Each row is a point on a tangle of strands that fork, close into loops and nearly touch. The rows are in no order.
Points whose rows are less than 76.1 apart are linked; no others are. Some points are linked to none.
k33: -10  -14  -6  -10  -12  -7  56  19  -17  -11  -8  21  -24  -17  12  -15  10  8  3  -12
k819: -28  3  -21  -17  18  7  -31  22  -13  19  -2  -18  1  3  -21  39  -15  5  23  14
k567: 29  -2  2  27  -26  -12  10  -5  -24  -14  -24  7  -22  3  14  -28  32  -17  22  12
k966: 33  10  -10  -12  5  -24  17  -5  -2  -20  40  37  -41  1  19  -24  22  25  20  16
k14: 26  16  13  26  -10  -8  54  -16  -2  -40  2  51  -6  6  28  -5  23  4  36  10
k650: -18  -14  -12  1  23  -36  36  32  -13  10  -7  32  -5  30  -8  9  20  43  -8  -33
k648: -31  4  -19  -4  2  25  -40  -12  6  20  -1  -30  32  -22  -8  13  -20  -10  -16  16
k617: 13  6  58  64  -40  -8  -22  -5  -12  -2  -45  -27  -20  -18  -5  -43  -16  -22  2  22
k324: -17  -1  -8  -24  -17  -3  -6  22  -32  25  25  7  5  2  12  6  -17  -15  18  -6
k764: -8  24  9  0  -4  6  12  -14  -39  55  -15  -12  -2  -15  23  1  -21  -30  3  39
k879: 18  -14  -6  -20  -23  -4  11  -13  -15  -10  18  -5  1  -34  23  7  5  -17  23  25
k327: 8  -11  8  8  -21  -6  64  17  -16  -1  -12  18  -56  7  13  -26  17  -6  32  -17
k688: 39  -28  13  -4  -3  3  -17  -18  3  -18  -27  -10  -29  10  -32  -36  1  -3  -25  -23
k912: -42  10  -7  3  -18  -15  25  45  -15  3  27  43  5  20  4  26  -29  22  7  -26
k906: -44  3  -15  -7  42  20  -8  9  35  -26  12  -10  26  -23  -3  34  -18  10  -11  12
k952: -17  -6  16  -10  13  13  0  -13  2  33  -15  -42  1  -44  9  -15  -31  -16  -41  29
k641: 39  9  9  0  -40  21  31  -33  1  -15  0  7  -10  -27  23  6  20  -12  21  37
k176: 21  13  35  27  -6  14  -22  -41  -14  16  -15  -45  -2  -22  13  -5  -29  -38  29  59
k955: 25  17  21  14  -30  21  7  2  6  -24  -8  27  -39  25  0  -51  -3  -23  4  -27
k429: -13  6  41  9  5  23  -22  -13  -11  25  -23  -37  -12  -26  -8  -31  -60  -23  -13  24
k712: 10  -30  8  -16  11  7  6  3  -6  -12  -28  -6  -15  9  -17  -29  1  -6  -15  -31
k293: -30  2  -27  -12  -8  6  -23  11  10  7  2  -7  30  -22  2  8  13  13  -19  12
k228: -68  15  -22  10  4  6  13  12  -21  14  6  21  47  -15  20  5  -29  3  -2  0
k991: 4  4  -11  -1  -18  -11  2  14  -9  -31  30  44  2  16  6  -5  -3  8  13  -31
k888: -4  -22  -4  -16  20  18  -27  -5  43  4  -25  -36  22  -1  -36  -1  24  25  -40  -19
k304: -19  -7  6  -20  33  6  22  -12  -12  13  -6  -12  25  -16  8  14  -23  -19  -9  4
k558: -15  -17  -33  -9  -40  -2  21  27  -17  -6  -5  14  -29  -17  -4  -9  17  10  4  -16
k716: -44  2  -24  -1  -31  1  -7  38  -16  10  21  21  17  20  -17  31  -16  17  22  -35
k389: 31  -18  -1  -22  -20  5  -8  -25  8  -14  10  -20  -5  -26  6  -4  5  -16  -14  9
k371: -10  21  -11  -11  29  13  -22  0  -9  6  -5  -7  -6  -1  -9  40  -23  -15  14  35
k417: -42  7  -22  -7  31  27  -4  -21  25  -13  30  -14  34  -37  13  31  -43  -15  0  19
k169: -23  -1  -19  17  14  -31  12  13  0  -25  2  29  41  8  3  41  10  35  -5  -4
k254: -21  14  -12  -9  51  1  -11  2  36  -8  25  -3  34  2  -3  66  -13  15  -12  8
k923: 18  -27  -16  -19  28  -44  4  -10  7  7  27  -17  17  -14  27  24  32  9  -12  13
k494: -42  30  4  19  3  48  -12  -6  -16  11  -13  -2  -6  2  -1  -32  -67  -39  13  -4
k319: -6  -16  8  -34  19  -1  -36  11  9  32  8  -19  33  23  -14  -8  13  22  -10  -22
k705: 1  27  -30  6  -24  5  -25  6  -11  -16  -4  24  7  5  -5  31  5  -9  10  14
k635: 30  14  -8  -17  13  9  -30  -26  40  4  14  -5  26  11  -6  30  14  -2  -49  -8
k265: -43  0  -9  5  -5  22  -17  32  -21  28  -26  -9  -10  18  -20  -6  -22  -22  10  -23
k575: 45  29  32  0  -3  -3  -9  -6  -2  9  -7  8  -29  5  15  -18  6  -8  -8  37
k775: 28  -9  44  1  -4  9  -5  -35  2  10  -3  -49  -6  -35  14  -14  -21  -29  -1  43
k490: 24  19  23  -19  -7  -2  -2  -9  -15  44  -3  -11  -8  -7  21  1  -6  -20  -19  38
k693: -4  12  12  9  -5  -10  18  43  -6  -18  23  25  -47  10  26  -21  3  -5  51  5
k620: 19  19  27  31  -45  8  -7  13  7  -1  -26  12  -49  17  -9  -57  -4  -23  -25  -23
k869: 19  -8  28  -14  16  -23  -24  17  -21  32  -9  -8  -12  30  9  -33  7  -15  -7  -5
k511: -3  1  -6  30  -14  -27  31  14  -19  -39  12  43  -3  17  14  2  5  3  32  -14
k865: 6  -16  38  4  10  5  18  -35  5  33  -16  -60  -5  -52  18  -14  -31  -27  -28  42
k145: 17  25  41  29  -28  34  -1  -21  -19  25  -13  -19  -20  -4  16  -10  -16  -28  49  51
k958: -24  -22  -21  -13  31  7  -16  11  45  -42  16  -17  24  -12  -21  25  13  37  -4  -11
k310: -26  10  29  -2  8  3  10  41  -15  6  10  8  -18  5  28  -37  -17  -24  26  0
k4: -10  -7  11  5  -8  15  -29  17  -15  6  -30  -17  -9  4  -15  -24  -16  -20  -10  -8
k97: 3  4  19  -24  1  -15  47  17  -23  4  37  33  -16  16  14  32  -36  6  24  -8
k974: -37  -15  -13  -19  27  -6  -6  21  -7  17  15  -12  28  15  -26  56  -24  31  27  -10
k872: 1  -26  -24  -11  32  -32  29  -1  6  3  -9  15  1  11  -15  3  38  46  -26  -27
k964: 28  12  9  11  -5  -12  21  5  -3  -21  23  30  -55  14  22  -49  26  9  38  10
k256: 21  4  -15  -2  6  0  -32  -5  9  17  -39  -14  -6  12  -31  21  21  9  -32  7
k44: -8  -15  -4  1  2  -2  13  22  -9  -1  -30  16  -12  25  -12  -29  16  0  -19  -43
k795: 18  -12  12  -38  24  -12  -15  5  -3  32  6  -12  3  13  0  2  10  4  -25  -2
k330: -26  -29  -4  2  34  19  -18  -5  57  15  4  -69  37  -28  0  11  12  -3  -49  -8
k711: 32  11  -11  -25  35  -11  -15  -4  33  -34  40  13  -19  -3  7  21  5  18  -5  20
k583: 23  25  -2  -17  31  -2  -22  -5  20  -14  18  -1  -4  -1  7  37  -1  -8  -4  36
k250: 19  3  -20  -20  8  2  -14  -18  16  -4  1  12  27  25  -29  42  9  15  -22  -28
k573: 35  -12  -35  3  4  -32  25  -26  -19  -2  9  33  -27  20  -11  -19  34  24  -7  -20
k110: 25  -15  38  41  -40  10  -8  -27  -12  -25  -38  -23  3  -22  -2  -44  -5  -30  -6  6
k336: 31  13  14  4  12  -2  -40  -13  2  15  -36  -25  -13  7  -22  17  -4  -13  -31  26
k37: -49  29  -27  20  -11  29  10  -13  -27  11  -15  9  23  -27  14  -4  -36  -24  3  16
k358: -26  -6  -8  -6  13  18  -22  -13  33  31  4  -51  31  -40  7  8  -8  -7  -53  15
k793: -25  -39  -14  -3  6  -30  13  6  -2  14  2  -11  65  15  -17  29  26  46  9  -37
k829: 22  -14  -37  -9  15  -20  17  -21  11  -14  -7  14  -6  -3  -10  7  39  26  -33  -7
k746: -60  12  -23  15  -11  9  -22  35  -22  30  -1  1  13  29  -17  16  -19  -12  28  -30
k744: -21  12  -5  1  -10  -18  37  18  -25  -1  21  37  9  2  12  48  -36  10  17  2
k51: 3  13  14  29  -33  12  12  6  -26  12  -21  -7  -32  2  15  -12  2  -38  46  22
k247: -3  -11  -24  -23  -31  7  -19  -13  20  7  22  -10  41  -31  13  4  17  1  -41  -3
k774: 0  23  -14  9  -34  15  20  0  -19  -22  0  28  -8  -6  6  23  -12  -19  33  11
k350: 25  9  -31  -19  20  -26  -6  -11  12  -29  48  32  -30  4  1  -3  16  38  -3  10
k53: -36  11  39  23  2  20  45  24  -8  3  2  8  -23  8  32  -38  -21  -38  49  -7
k478: -51  5  11  34  8  2  52  23  -26  -3  -14  10  -17  12  15  -6  -29  -38  51  -21
k621: 47  -2  59  -7  -5  3  -32  -23  10  19  -2  -42  -22  -22  -6  -11  -36  -20  -19  35
k443: 21  -19  -18  8  -9  -26  30  -7  -23  -1  -6  35  -19  35  -6  -25  25  3  -6  -52
k740: 35  1  23  36  -6  -10  -7  -1  -11  -21  -36  -10  -44  8  2  -35  24  -16  29  25
k536: -49  -10  0  -15  12  0  -19  39  -3  25  2  -7  35  15  -9  -14  3  22  5  -28
k568: -6  -11  -25  -2  -22  -33  -9  18  -12  -10  40  39  15  31  1  -4  12  33  13  -39
k785: 29  -23  15  -4  14  5  -37  -16  33  -10  -26  -35  -8  -3  -35  -20  6  12  -53  -11
k846: 38  -23  45  20  -18  8  -14  -17  1  -26  -38  -19  -18  -5  -24  -49  -12  -18  -20  -12
k792: -25  16  -11  0  41  9  -19  -6  43  19  10  -21  61  7  -8  48  14  20  -21  -3
k779: -26  -30  -24  -17  8  6  -20  5  48  -10  30  -37  50  -23  -7  19  28  33  -6  -18
k439: 37  1  -18  -10  11  0  -26  -16  5  2  -16  10  -12  36  -37  7  22  15  -21  -25
k811: -12  -3  -25  -8  -28  -14  -30  27  -9  14  27  21  18  40  -21  17  9  30  25  -39
k616: 19  21  12  -12  -10  11  -3  7  -2  -26  22  39  -18  23  4  -17  -12  -12  11  -19
k670: -58  -9  -12  6  8  -13  9  36  -21  8  5  14  40  -5  17  -2  -2  13  3  -13
k994: 15  1  -30  1  -7  3  -7  -18  17  -7  -29  -6  6  -16  -13  24  32  2  -46  11
k488: 34  5  10  20  -17  1  47  -5  -1  -12  16  29  -72  22  11  -30  30  5  59  -4
k592: 0  -17  2  -1  32  -20  30  19  -20  -27  -7  11  -25  13  -8  26  -13  5  36  -5
k219: 25  4  3  6  10  -11  43  -22  8  -39  5  34  4  -8  24  -6  21  3  -4  8
k181: 4  2  -36  -12  -17  1  -21  -12  35  11  8  6  35  10  -23  -2  50  53  -30  -22
k894: -26  -32  -21  -10  2  -22  -5  7  30  -2  24  -18  56  4  -20  13  40  65  12  -27
k956: -5  -2  -16  2  -33  1  23  -12  -29  -17  17  12  21  -22  18  30  -15  -22  36  12
k673: 39  7  11  -3  25  -5  29  -33  35  -24  5  3  3  -18  28  1  23  -9  -36  20
k651: 13  -12  -9  20  13  -41  24  5  -15  -16  25  43  -33  53  -3  -22  8  10  19  -56
k642: 4  -16  -12  -33  -7  -3  -33  9  4  28  20  -6  28  30  -30  3  23  38  7  -42
k190: 37  39  10  0  10  3  -18  -8  9  -18  -2  15  -18  3  10  8  7  -10  1  42
k106: -26  8  3  -10  31  28  -26  -6  47  17  -17  -27  51  10  -29  15  12  23  -31  -18
k470: 45  -8  12  16  -22  11  -12  -40  21  -27  -21  -29  -11  -32  -7  0  3  -22  -27  23
k939: 30  9  13  20  -44  23  8  -33  5  -15  -24  -18  -12  -39  9  2  8  -22  1  47
k84: -25  28  33  14  9  35  -8  -4  -14  19  -11  -15  -11  -16  13  -41  -58  -27  10  30

A tip is a point with one link. Name the tips that can be reached along the links from each point below, in the order of the rows.
k964 -> k764, k558, k974, k478
k176 -> k494, k330, k247, k621, k740
k389 -> k705

How many points has the smallest loop of links through each point below? Write 0 if it is on no loop.
k958 -> 0
k939 -> 5
k429 -> 0

A piece is two or more points that can be reached from each other along the links. Count, over all rows, the pieces, the separate loops (a circle has one, a figure eight two, a Y none), the forks (points with three links) and the tips (points with one).
pieces -> 4
loops -> 1
forks -> 16
tips -> 22
